Points on a hilly landscape, in no order, each with its height.
A ball rolls from a point to the lowest of its 2 nearest points, and stops where none of them is lower. Distance is the straight distance between rows; heights are no part of it.
Q200 (h 2.92): [128 133 140 134 223 134 135 137 152 148 163  83 122 144 157 136  84 185
 100 159 112 133 108 105 101  67]
Q779 (h 1.61): [ 90 126 141 144  98 108 143 143  80 111  90 157  87 162 138 137 176  78
 124 110 203 128  95 145 144 158]
Q300 (h 5.09): [ 87 133 152 153 183  91 143 136 104 148 122 117 141 172  78 159 149 103
 105 148 130 110 162 120  93 135]
Q343 (h 4.23): [ 97 152 128 140 196 118  89 131 176  98 106  89 145 119 101 117 143 161
 187 138  73 151  99 110 108 148]
Q553 (h 3.33): [137 127 110 107 210 154 139 136 135 137 151 111  95 127 154 102  99 143
 160 153 121 139 126 123  80  73]
Q890 (h 2.57): [186 112 126 108 134 158 119  69 136 169 187 119 101 109 173 138 111 173
 123 175 116 119 144 189 159 135]
Q274 (h 1.53): [162 163 109  77 103 170 108 126  96 149 158 117 119 122  67 158 127 109
 111 123 108 106 139 129 156 142]
Q167 (h 0.50): [166 156 100  98 105 162  96 118 161 108 154  67 106 125 119 116  86 136
 139 148 115 123 139 144 164 123]
Q717 (h 2.83): [126 143 112 114  82 144 135 126  98 149 154  96 119 147  79 127 170 101
 120  79 125  91 168 138 151 134]
Q205 (h 2.38): [170 139 149 175 160 174  93 111 135 110 168 106 132 149 195 116  54 182
 141 193  97 155 118 147 107 105]
Q183 (h 5.15): [128 101 104 123 145 151  73 101 137 157 102 145  79  94  83 125 186  97
 200 129  98 127 201 163 120 176]
Q261 (h 2.06): [169 144 121 123 122 174 110  91 136 121 171 117 104 147 205 119  98 162
 126 191 135 134 134 169 128 110]
Q325 (h 6.14): [118 133 143 148 156  77 148 127 168 102 130 104 163 107  89 177 157 192
 152 132 110  98 185 101 105 139]
Q196 (h 7.73): [ 85 111 134 105  93 100 192 136  98 154 131 120 170 128  59 128 143  92
  67  80 148 119 103  94 184 102]
Q189 (h 2.12): [103  88 115 112 142 151  94 136 186  84  85 140 127  78 160  73  87 119
 164 131 114 178  85 134 149 139]
Q771 (h 1.82): [179 125  87  74 121 143 167 109 152 150 160 149 112  84 159 139 137 181
 122 136 111 117 133 150 136  82]
Q145 (h 1.48): [133  67 114 141 171 146 134 146 200 123 155  92 114  81 142 112  49 151
 120 163 108 123 114 138 136  96]
Q83 (h 1.85): [102  85 110 126 172 133 129 152 196 112 109 115 120  71 171 104  86 145
 135 170 139 158  86 133 149 103]
Q670 (h 2.51): [185 182 137  97 126 142 120 128 123 132 169 116 150 107  63 194 114 147
 118 146 103 105 152 115 146 136]
Q460 (h 4.69): [103 121 114 157 116 134  53  93 141 132  73 118  94 145  88 121 192  74
 200 110 106 129 162 144 128 188]
Q913 (h 2.04): [135 123 127 100 113 143 113 110 121 139 152 146 120 108 164 128  98 126
  88 166 132 163  96 169 175 161]
Q604 (h 2.58): [145 106 126 177 133 137 115 142 162 141 171 123 133 155 115 137  65 123
 113 159  96 122 172 148 114 107]
Q483 (h 3.82): [155 101  98 111 199 181 167 154 115 175 167 144  79 158 138 115  82 118
 117 154 135 135 145 138  84  94]
Q576 (h 1.16): [116 157 135 147  58  93 123 104 122 108  85 117 139 158 177 136 189 138
 132  69 154 123 127 119 127 148]
Q910 (h 1.81): [111 154 137 152  76  76 129 131 140 106  81 110 126 133 110 157 194 118
 149 107 142  89 145  97 110 169]
Q930 (h 3.70): [145 118  87  95 151 165 155 151 133 101 131 109 105 129 131  78 123 118
 153 126 137 145 138 117 104  71]
Q566 (h 0.64): [108 141 138 129 112 103 128 104  95 110  90 151 136 163 182 117 170 158
 117  96 151 139 123 114  92 104]
Q523 (h 4.34): [114 128 135 168 146  96 160 123 167 125 149 118 154 146 129 149 105 189
 121 174 121 120 156 113  96  84]
Q407 (h 4.07): [153  76 129 118 150 174 128 143 108 153 159 120 111 125  94 141 114  95
 162 126 132  95 201 149 123 109]
Q489 (h 5.29): [107 105 148 156 159 123 105 140 114 122 109 111 168 161 133  99  82  90
 102 125 124 145 126 132 114 118]
Q520 (h 3.15): [183 167 143 112 157 119 119 112 145 103 151 108 173 117 103 183 103 185
 100 150  92 127 126  93 140 108]
Q241 (h 3.79): [142 154 123  98 154 165  86 130 107 104 126 104 123 134 146 127  87 136
 131 146 136 160  79 117 131 126]
Q826 (h 3.52): [125  62 188  93 160 131 163 102  57 143 110 161 129  87 127 142 136 182
 102 150 194 142  93 118 144 105]
Q292 (h 3.62): [113 150  85  97 127 105 154 124 158 115 109 160 109 111 151 134 165 133
 119 142 127 142 116 124 135 142]
Q141 (h 2.54): [126  84  87  99 111 111 182 137 132 146 113 176 115 112 151  95 176 131
 121  59 152 130 165 133  98  97]
Q518 (h 4.13): [126 118 141 159  88 129  75 131 108 129  75 155 127 150 142 147 182  85
 214  78 144 117 134 112  94 187]
Q928 (h 5.90): [146 118 132 142 157 106 125 107 131 142 134 121 120 131  96 176 173 163
 173 135 115  92 212 142  92 145]
Q947 (h 5.47): [117 141 156 129 102 105 133 161  81 160 142 108 138 143  55 149 124  57
  89 104 132 101 103 115 151 166]
Q936 (h 0.89): [124  82 114 120 162 121 173 125 182 153 179  77 128 118 124 121  94 151
 128 139 112 142 128 129 136  62]
Q103 (h 1.33): [151 137  96 146  95 148  72 110 123 133 153  88 125 153 123 108 100  92
 135 142 106 118 167 162 154 123]
Q975 (h 6.72): [104 138 127 164  36 101 225 119 130 139 154 156 100 138 134 123 182 151
  79 132 186 103 126 132 155 146]
Q721 (h 4.03): [119 105 114 144 116  83 149 132 208  93 103 149 140  57 144 140 126 192
 110 157 103 120 141 119 143 137]
Q812 (h 8.25): [130 118 131  74 150 104 173 125 135 169 135 132 144  90  81 167 134 164
  94 101 104 129 140 104 140  74]
Q220 (h 4.40): [153  91 114  80 175 174 171 131 100 198 176 152  66 135 137 112 101 131
  94 124 150 149 117 153 141  94]
Q91 (h 2.50): [ 90 100 168 120 102 108 153 132  81 135  90 191 126 114 147 135 174 114
 113 118 190 129  89 142 159 167]
Q756 (h 5.69): [123 130 114 114 145 143 102 133 155 161 149  77 122 144 127 107  59 112
  62 134  96 153 108 158 173 101]
Q446 (h 1.49): [114  58 126 127 167 126 147 127 137 155 145 114 124 126 147  89  97 142
  93 122 148 143 119 146 152  66]
Q602 (h 4.38): [155 219 102  90  96 117  74 143 146  86  84 148 148 101 148 150 134 122
 130 111  89 164  88 116 130 171]
Q125 (h 5.07): [ 78 107 153 162 149 130 107 109 119 109 112  96 138 161 119 110  99 111
 127 148 155 152  97 131 140 163]
Q176 (h 0.59): [159  86 119 125 117 173 117 169 119  88 152 150 145  99 168  77  58 118
 142 110 127 153 117 130 126 104]
Q580 (h 7.06): [ 97 136 150 133  43  87 169 111 113 139 118 141 136 119 129 163 194 149
  93 105 160 103 133 117 171 122]
Q849 (h 5.61): [153 179 168 133  58 110 195 143 109 122 165 197 141  98 127 172 135 162
  81 163 154 106  90  90 133 134]
Q448 (h 2.53): [ 78 150 136 160 122  69 135 116 122 137  85 142 122 150 121 151 199  93
 108 121 130 115 127 120 127 174]
Q193 (h 3.78): [151 120 129 132 164 126  74 122 164 108 141 100 178  96 113 124  67 151
 151 120  62 138 128 125 109  97]
Q627 (h 1.67): [ 96 124 192 167 123 135 123 179  85  87  90 161 137 157 184  96 107 107
 130 136 187 149  63 106  91 126]
Q720 (h 2.82): [156 104  84  90 177 144 127 112 190 166 125 131  93  63 153  68  84 108
 167 157  77 146 106 165 121 117]
Q632 (h 3.00): [123 185 105 121 112 142 105 157 104 100  82 161 109 180 134  97 144  59
 171 101 120 133 102  97  72 153]
Q206 (h 1.04): [ 89 128 173 182 125 118 124 160  62 105 108 135 125 183 140 105 143  81
 125 121 202 130  90 121 118 125]
Q870 (h 5.68): [111 180 182 147 151 102 142 141  78 145 131 122 124 167  73 188 161  95
 146 147 123  85 135 104 101 151]
Q601 (h 1.44): [160 104 154 130  92 173  88 171 108 108 126 124 162  92 125 125  67  96
 154 108 145 136 126 121 152 138]
Q154 (h 4.61): [ 94 117 158 173 159  77 164 118 129 140 155  94 148 151 103 159 117 144
  84 157 127 129 136 101 123 109]
Q332 (h 4.32): [120 102 119 121  90 127  76  99 127 126  98  82 150 100 112 120 163 119
 158  59 120 118 158 162 160 140]
Q42 (h 4.09): [120 145 168 137 177 165  88 142 154  86 123  95 163 138 118 107 106 166
 207 133 104 155 107  93  96 144]
Q301 (h 4.93): [129 134 164 134 153 145  95 172  91 102 134 104 170 174 123 101  79 110
 131  88 123 137 110  82  87  97]
Q333 (h 3.90): [104 100 104 142 127  91 137 124 197  94  84 142 124  98 178 124 157 170
 150 153 140 154 137 136 132 142]
Q737 (h 3.32): [146 153 101  91 185 176 110 129 101 128 125 156  89 126 169  99 100  97
 124 153 133 176  62 147 108 152]
Q638 (h 2.27): [ 92 133 125 155 129 142 122 175 118  97  86 165 122 154 144  99  96  71
 145 120 157 152  98 100  79 147]
Q481 (h 4.94): [143  75 115  97 144 162 145  91 108 179 166 114  79 128 120 118 136 125
 113 127 136 135 128 175 197 100]
Q453 (h 4.66): [ 95  86 134 141 133 103  87 113 123 125  88  85 139 136  94 105 165  99
 175 101 112 117 167 142 133 161]
Q8 (h 7.33): [ 82 132 133 114  67 105 195 133 108 130 112 144 144 155 121 122 188 106
  92  78 161 113 104 114 155 112]
Q39 (h 3.39): [ 70 167 107 135 103  84 106 119 135 150  89 111 126 137  70 136 182  76
  81 109 101 102 135 145 153 186]
Q716 (h 6.00): [140 140 155 142  87 133 218 160 106 129 136 181 104 126 133 149 144 148
  87 174 200 101 104  91 132 118]
Q535 (h 3.77): [128 134 110 132  41 120  86 134 103 133 117 101 152 119  77 121 160  81
 131  56 116  95 177 142 156 147]
Q348 (h 2.49): [118 174 122 144  86 105 149 103  72 147 135 159 126 203 139 124 182  75
  97 100 138 105 132 151 116 150]
Q622 (h 8.03): [ 91 105 145 120 122  86 178 113 131 158 150 126 174 113  57 155 136 148
  67 102 112 125 116  96 191  83]
Q583 (h 6.35): [122 128 144 138  79 149 186 112 112 142 148 165  97 158 123 151 167 155
  96 179 182 109 140 132 156 147]
Q944 (h 3.80): [119 181 111 152  54 128 143 105 104 169 157 120 109 181  98 113 193  78
 111  82 147  83 140 137 146 156]
Q155 (h 2.42): [137 110  84 111 165 139 111 114 199 128  95 154 108  59 190  84 115 147
 170 129  86 155 114 139 118 148]
Q114 (h 1.32): [161 120 110 114 107 160 111 129 124 122 145 159 125 113 176  80  89 116
 116 128 125 144 118 165 130 140]
Q136 (h 2.61): [148 137 128 166 190 131 106 103 163 140 175  87 144 155 183 115  51 172
 114 166  92 144 100 136  99  80]
Q317 (h 5.35): [135 101 115 102 169 179 123 112 128 169 185  72  93 123 102 124  77 137
  91 155 122 140 103 147 179  99]
Q762 (h 3.57): [137 145  66  92 144 130 163 162 179 111 107 131 115 119 150  97 143 126
 158  89 111 153 140  97  97  87]
Q951 (h 1.28): [ 96 167 143 143 136  81 135  95  64 139 129 144 151 205 173 121 160 131
  99 110 133 134 114 142  97 124]
Q269 (h 6.30): [104 144 137 172 140  75 162 129 167  99  95 117 118 148 142 158 188 179
 143 133 137 110 178 104  91 118]
Q244 (h 6.39): [138 171 171 142 114 117 133 170  70 173 136 111 123 151  59 163 140  70
 148 107 132  67 136 106 134 158]
Q844 (h 2.05): [155 130 122 179  99 152  58 122 152 119 178 116 166 137 117 127  53 124
 132 152  65 113 174 161 128 130]
Q90 (h 2.01): [123  47 111 122 135 126 171 151 141 131 117 157 118  93 162  92 122 141
 130  97 154 138 152 139 115  77]
Q224 (h 3.10): [105  98 171 106 160 107 152 105  80 134  89 148 101 106 129 148 192 149
 122 128 198 136 101 134 162 137]
Q979 (h 1.21): [185 157  83  67  99 159 142 121 166 118 163 110 118  95 118 135 106 163
 118 133 111 128 131 135 161 101]
Q782 (h 3.63): [139 145 121 127 128 154  75 115  91 109  89 166 103 163 152 116 155  79
 212 106 141 145 129 126  77 151]
Q645 (h 4.83): [ 67 108 168 184 157 105 104 133 128  86  77 118 128 144 118 138 147 110
 183 156 164 140 112 125 121 185]
Q98 (h 4.74): [156 199 126 122  88 101 117 139 143  91 113 154 160 111 161 154 115 112
  88 135 115 135  89 107 127 176]
Q360 (h 3.95): [150 135 108 127 162 152  81 131 166  79 131  97 168 134 114  93 103 177
 211 112  60 143 137  95  81 102]
Q409 (h 4.47): [139 136 170 122 112 117 130 144  67 109 127 146 172 132 132 132 107 116
 121  86 145 132 111 101 105 117]
Q187 (h 3.31): [130 104 124 129 133 157 154 151 127 143 161  98 127 160  84 124  96  98
 117 151 129  99 177 127 128 115]
Q728 (h 2.72): [123 123 122 101 162 171 131 130  86 138 131 141  84 140 150 123 106 111
  76 173 159 161  81 160 138 163]
Q644 (h 4.37): [100 144 130 135  86  98 104 109 102 154 144 122 133 132  88 123 127  61
  72 126 103 125 114 155 174 178]
Q369 (h 3.13): [128 149  59  98 114 112 173 155 155 136  97 167 121 107 122 122 178 134
 111  88 115 124 163 105  91 122]
Q678 (h 4.55): [ 84 101 173 189 127 107  97 139  98 110  50 151 118 120 122 147 183 101
 204 103 165 120 117 120 104 212]
Q150 (h 3.51): [173 147 152 132 138 126  84 121 152 112 138 113 211  86 102 167  78 174
 141 129  66 122 135 106 141 128]
Q337 (h 5.21): [143 183 161 148  80  95 147 147  99 122 139 176 163 141 137 178 123 131
  79 156 131 111  91 110 116 149]
Q273 (h 2.34): [183  93  96 102 120 130 110  86 173 146 157 134 120  65 158 118 103 158
 138 156  91 118 151 174 147  95]
Q94 (h 4.08): [148 165 121  94 115 167  88 154 150  80  96 142 139 122 145 124 109 122
 156 133 107 155 104  95 121 152]
Q467 (h 5.57): [151 152  94 119 129 145 100  89 142 150 137 135  81 114  95 153 188 129
 171 123 107 105 210 140  92 159]
Q370 (h 3.96): [148  99 176 100 124 126 151 124  52 130 123 177 147 108 138 139 138 146
 124  92 174 122 121 123 153  88]
Q867 (h 4.18): [139 129  97 157 112  95 144 120 210 102 144 116 158 111 152 131 128 208
 126 152 104 115 168 122 106 107]

Where does a ball stop that starts at each point below?
Q333 -> Q936
Q928 -> Q717
Q622 -> Q176
Q125 -> Q206
Q489 -> Q206
Q42 -> Q274
Q244 -> Q566
Q849 -> Q176
Q343 -> Q274

Call two points neighbours if one is among the 2 nearest of the other. Go from one point of each pair to the other, from neighbour to neighbour, staying as low as possible. Name the highest point that can't be avoided.
Q261 / Q936 -> Q720
Q274 / Q566 -> Q944
Q167 / Q261 -> Q890
